Points on a hilly landscape, in no order, each with its height.
A ball rolls from a point to the lowest of its 2 nearest points, and stops where none of them is lower. Distance is the straight distance between rows; heights are no part of it.
(198): 4, 11, -13, 8, 3, -34, 11, -2, -6, 1, 6, 13, -1, -20, -2, 20, 0, 2, 4, 0, -29, -6  (h 457)
(336): 0, 9, 13, 5, -17, -1, 6, 0, -10, -8, -24, 10, 7, -16, -3, 9, -18, 4, -26, -3, -18, 8  (h 409)
(628): 6, -14, 16, -14, -16, 11, -17, -33, -23, 1, 15, -1, -17, 1, 12, -15, 7, -8, -2, 27, 19, 7  (h 939)
(231): 13, 9, -7, 0, -4, 14, 5, 5, 23, -12, -10, 5, -13, 9, -17, 21, -25, 10, -5, -17, 12, 14  (h 490)
(399): -9, 1, 3, -10, 5, -10, -1, -16, -15, 4, -13, -8, -8, -17, 8, -15, -4, 3, -6, 2, -34, -18  (h 568)
(492): -19, -10, -9, 8, 2, 9, 6, 33, 15, -6, 4, 10, -1, 3, -3, 6, 6, -19, -5, -4, 6, 1  (h 478)
(408): 15, 16, -11, 12, 4, -18, 6, -14, 18, 14, -5, 4, 20, 1, -11, 27, 4, 9, -1, -30, 15, 26  (h 319)
(381): -9, 8, -11, -2, -1, 12, 10, -8, 26, 0, 6, 5, 1, 9, -23, 34, -17, -3, -5, -28, 7, 20  (h 525)
(702): 8, 2, -5, 5, 2, -14, -2, -10, 0, -3, -9, -10, -22, -10, -21, -3, -16, 6, -6, 6, -4, -7  (h 333)
(623): 2, 7, 0, -20, -4, 11, -7, -2, 14, -4, 2, 0, -15, 19, -1, -5, -16, 17, 29, -16, -14, -11  (h 611)
(432): -6, 0, 8, -13, 1, 19, -8, -36, 1, 1, -20, -17, -5, 2, -16, -4, -22, 7, -14, -18, 13, -3  (h 521)
(629): -15, -6, 10, -2, -9, 9, 9, -14, -25, -1, -29, 7, 23, -22, -7, 15, -14, -1, -39, -4, -9, 0  (h 475)
(514): -1, -5, -4, 20, -17, 9, 13, 38, 2, -19, 14, 8, -3, -5, 6, -8, -1, -22, 5, 34, 14, -11  (h 489)
(343): -11, -10, 13, -4, 20, -10, 4, -32, -10, 28, -10, -20, 22, 0, 15, -13, 15, 4, -21, 5, -14, -11  (h 714)
(33): -28, -6, 9, 7, -3, 15, 13, 5, 7, 10, 12, -12, 21, 6, 18, -13, 19, -25, -5, 24, -1, -15  (h 788)
(328): 14, 9, 0, 3, -12, -25, -4, -28, -9, -5, -4, 21, 14, 2, 10, 8, 2, 13, -1, -10, 12, 15  (h 488)
(506): 6, 4, 0, 9, 10, -3, 8, 27, -12, -30, -10, 7, 2, -7, -2, -17, -14, 13, 12, 19, -8, -39  (h 735)
(793): 4, 17, 16, 5, -19, 15, 0, 10, -6, -18, -1, 14, -4, 0, -6, 0, -20, 6, -4, 14, -14, 2  (h 334)
(322): 33, 7, -17, -7, 18, 11, -1, 12, 27, -11, -16, -7, -12, 15, -5, 14, -25, 25, 15, -23, 14, 0  (h 456)
(145): -5, -1, -2, -7, -9, -2, -6, -3, 3, 2, 7, -1, -23, -8, -9, 2, 2, -8, 1, 5, -5, 2  (h 216)
(421): -2, 14, 6, -2, 2, -9, -3, -19, -11, 6, 16, -8, -8, -12, 9, -13, 1, 2, 12, 18, -41, -13  (h 621)
(11): -5, 7, 12, 5, -11, 5, -1, 7, 11, 12, 6, -14, -10, -5, -6, -3, 1, -9, -9, 20, -17, 10  (h 336)
(90): -16, -6, -4, -5, 25, -21, 1, -17, -2, 27, 6, -17, 15, -3, 14, -17, 27, 0, 0, -3, -21, -13  (h 703)
(578): -3, 7, 10, 2, -10, -7, -5, 20, 1, 6, 8, 8, -4, 7, 17, -12, 30, -1, 18, 6, 2, 11  (h 803)
(276): -2, -10, -14, 2, 10, -26, -1, -6, -12, -4, -15, 7, 0, -20, 3, 3, -7, 0, -11, -18, -24, -14  (h 513)
(62): 10, 18, 6, 16, 9, 2, 8, -6, -3, -6, 28, -17, 6, -5, -31, -8, -15, 1, 4, 35, -4, -21  (h 704)
(786): 9, 14, 9, 9, -7, 11, 3, 7, 4, -16, 26, -5, 4, 15, -9, -15, -21, 1, 21, 27, -5, -21  (h 669)
(192): 3, 1, -7, 13, 12, 8, 8, 2, 11, -1, -23, -12, 9, -10, -23, 13, -22, -2, -34, -22, 10, 14  (h 437)
(532): -10, -13, 14, -13, -19, 21, -14, -9, -10, -6, 7, -4, -14, 11, 13, -23, 1, -14, 6, 22, 16, -8  (h 908)
(73): -3, -10, -35, -3, 32, -15, 9, 4, 0, -7, 17, 9, 9, 6, -13, 32, 3, -1, 17, -30, 1, -5  (h 583)
(636): 7, -6, -14, 7, 29, 4, 12, 30, -3, -34, -15, 5, 3, 2, -6, 2, -17, 10, 2, 0, 13, -30  (h 752)
(46): -3, -8, -13, 8, -16, 4, 7, 46, 13, -13, 11, 13, -23, -5, -4, 8, -3, -19, 12, 17, 5, -8  (h 520)
(87): 18, 18, -9, 7, 25, -9, 10, -7, 23, -3, -6, -2, 14, 13, -5, 16, -3, 14, 7, -25, 8, 13  (h 262)
(727): 15, 12, 19, 11, -14, 0, -8, 18, 8, -5, 14, 0, 2, 24, 19, -27, 14, -3, 27, 19, 14, 10  (h 836)
(614): -7, 0, 4, 16, -9, 15, 9, 22, 12, 2, 11, -13, -7, -1, -17, -6, -5, -20, -6, 31, 8, -3  (h 428)
(8): -17, 4, 18, 3, 0, 12, 14, -15, 0, 23, 14, -1, 35, 22, 15, -5, 22, -9, -17, 32, 0, 0  (h 825)
(20): 7, -25, -3, 5, 8, -9, -10, 21, 2, 5, -17, -6, -18, -6, 2, -9, 15, -8, -16, -7, 26, 23  (h 801)
(797): 16, -3, -17, 13, 6, -16, -2, -4, 13, 10, -23, -5, 9, -13, -8, 17, -12, 3, -20, -34, 1, 19  (h 386)
(769): 13, 7, 2, 8, 14, -14, 3, -26, -8, -4, -14, -20, 0, -19, -28, -9, -15, 16, -14, 10, 5, -13  (h 423)
(598): 8, 8, -2, 0, -21, -14, -3, 32, -4, 6, 7, 17, -16, -10, 1, 7, 24, 4, 19, 1, 5, 20  (h 770)
(512): -22, -29, 3, -13, -8, 17, -9, 12, -5, 3, -9, 15, 2, 9, 16, 2, 20, -20, -9, -16, 23, 22  (h 392)
(367): -1, -3, -1, -1, 12, 28, -2, -20, 8, 3, -25, -13, 9, 1, -12, 4, -20, -1, -25, -34, 10, 11  (h 476)
(589): 3, -5, 3, 0, -6, -10, -4, -8, 0, 7, -11, 11, 11, 6, 12, 4, 20, -1, -12, -14, 23, 26  (h 406)
(780): -18, -21, -11, 0, 10, 12, 5, 25, 3, 2, 3, 17, 18, 8, 12, 6, 14, -18, -18, -21, 11, 22  (h 438)
(546): 17, 20, 8, 11, 16, -5, 8, -17, -9, -18, -19, -5, 16, -6, -16, -12, -11, 23, -11, 6, 14, -9  (h 491)
(669): 8, -25, -17, 6, 20, 8, -7, 31, 11, -9, -17, -8, -12, 0, -3, -13, -3, -6, -11, -19, 27, 3  (h 779)
(451): -5, 12, 19, -3, -23, 14, -5, -1, -14, -9, 12, 17, 5, 3, 15, -3, -1, -6, -1, 20, -20, 8  (h 389)
(247): -19, -16, -21, -2, 25, -19, 5, 2, 3, 13, 20, -5, 7, -6, 7, -7, 32, -16, 13, -5, -8, -18  (h 651)
(548): -20, -8, 3, -10, -2, -5, 6, -40, -10, 33, -4, -9, 18, -8, 12, 8, 9, -3, -23, 2, -31, -6  (h 649)
(423): 9, 18, 3, 2, -30, 0, -6, 27, -12, 2, 25, 21, -17, -11, 13, 5, 17, 1, 31, 13, -20, 12  (h 740)
(153): -16, -5, 8, -1, -12, 4, 7, -29, -12, 23, -14, -9, 22, -22, -11, 20, -11, -4, -40, 4, -19, 0  (h 555)
(5): -24, -13, -3, -23, -22, 18, -8, 7, 0, 0, 0, 12, -20, -1, 7, 4, 2, -14, 9, -11, -4, -1  (h 471)
(409): 8, -16, -14, 4, 16, 7, 2, 37, 15, -20, -11, -3, -9, 9, 0, -11, -13, 3, 9, -5, 17, -20  (h 764)
(606): 14, 16, -4, 5, -18, -1, -11, 8, -7, 10, 41, -1, -22, -18, 4, 0, 13, 0, 32, 20, -32, 2  (h 710)
(542): 11, 9, 10, 2, 9, -17, -5, -17, -11, -13, -19, 4, 10, 0, 8, -11, -2, 15, -9, -4, 8, 1  (h 544)
(707): -10, -6, -28, -3, 14, 8, 10, 9, 16, -1, 11, 9, 8, 6, -19, 39, -8, -7, 6, -36, 2, 10  (h 556)
(118): 11, 2, 23, 2, -11, 3, -10, -35, -28, 3, 14, 3, 10, 3, 6, -10, 2, 2, -17, 33, 11, 10  (h 900)
(633): 4, -19, 6, 2, 2, 1, -6, 12, -12, -7, -30, -6, -13, -14, -1, -12, -3, -2, -28, 3, 17, 8  (h 829)
(637): -6, -11, -1, -22, -23, 2, -15, -11, -13, 1, -14, 20, -16, -4, 8, 12, -1, 1, 2, -26, 5, 12  (h 404)
(776): 2, 13, -6, -5, 18, -13, 1, -6, 7, 14, 7, -5, 11, 9, -5, 11, 16, 14, 28, -35, 2, 4  (h 332)
(134): -2, 7, 19, -5, -18, -3, -1, -14, -19, 5, 2, 23, 17, 4, 34, 3, 18, 2, -6, 15, -11, 16  (h 264)
(82): -4, -19, 24, -10, -16, 18, -15, 6, -10, 0, -18, -7, -14, 10, 21, -21, 6, -6, -4, 15, 13, 8  (h 881)
(539): -12, -5, 6, 5, 6, -1, 1, -7, 0, 6, 19, -13, 5, 6, 17, -24, 21, -14, 14, 27, 5, -18  (h 748)
(791): -11, -19, 21, -1, -1, 17, -5, 18, -10, -1, -28, -12, -3, -7, 11, -11, 3, -9, -21, 10, 1, 3  (h 853)
(838): -6, -9, 2, -17, -16, 9, -11, 3, -10, 11, -10, 12, 1, 5, 11, 10, 20, -2, 4, -32, 26, 28  (h 327)
(676): 2, 2, 8, -23, -5, 16, -13, -25, 0, -7, -5, -6, -19, 12, -7, -17, -25, 19, 10, -8, 2, -13  (h 575)
(590): -7, 3, 3, 5, 12, -3, 5, 11, -4, -15, 1, -7, 6, 0, 7, -23, 4, -4, 10, 19, -1, -31  (h 708)
(489): -1, 10, 0, -10, -10, 13, -7, 2, 16, -1, 27, -7, -13, 20, -5, -5, -17, 4, 39, 8, -18, -20  (h 638)
(104): 15, 8, -15, -7, 21, -18, -3, 14, 12, 7, -2, -12, -11, 7, -9, 3, 5, 22, 35, -32, -3, -3  (h 387)
(25): -5, 7, 14, 0, -4, 2, 7, -33, -7, 12, 21, 10, 28, 17, 8, 5, 17, 0, -17, 27, 15, 12  (h 857)
(724): 9, 18, -10, 17, 3, -36, 12, -6, 14, 11, 3, 6, 17, -11, -12, 27, -1, 10, -9, -11, -16, 17  (h 390)
(94): 34, 7, -16, -9, 7, -11, -5, 13, 19, -5, -8, -5, -26, 11, -9, 9, -9, 34, 28, -13, 10, -1  (h 427)
(366): -16, -13, -27, -2, 27, -12, 10, 9, 6, -8, 22, 5, 4, 11, -5, 14, 12, -14, 24, -11, 5, -21  (h 610)
(467): 16, 12, 3, 4, -9, 3, -15, -9, -4, 5, 43, -16, -20, -4, -2, -15, -6, -3, 22, 28, -29, -15  (h 673)

Call two points neighbours if one is among the 2 nearest of the other. Go from one point of each pair to the other, from neighbour to neighbour, staying as low as possible. Name the highest point that can't be avoided.
(145), (838): (5)
(134), (793): (451)
(793), (87): (343)

Write out the way that a ball takes from each point below.
(707): (381) (231) (322) (94) (104) (776) (87)
(82): (791) (633) (20) (669) (409) (636) (506) (590)
(628): (118) (25) (8) (33) (539) (590)
(343): (548) (153) (629) (336) (793)
(578): (598) (423) (606) (467) (421) (399) (276) (198) (724) (408) (87)
(623): (676) (432) (367) (192) (797) (408) (87)
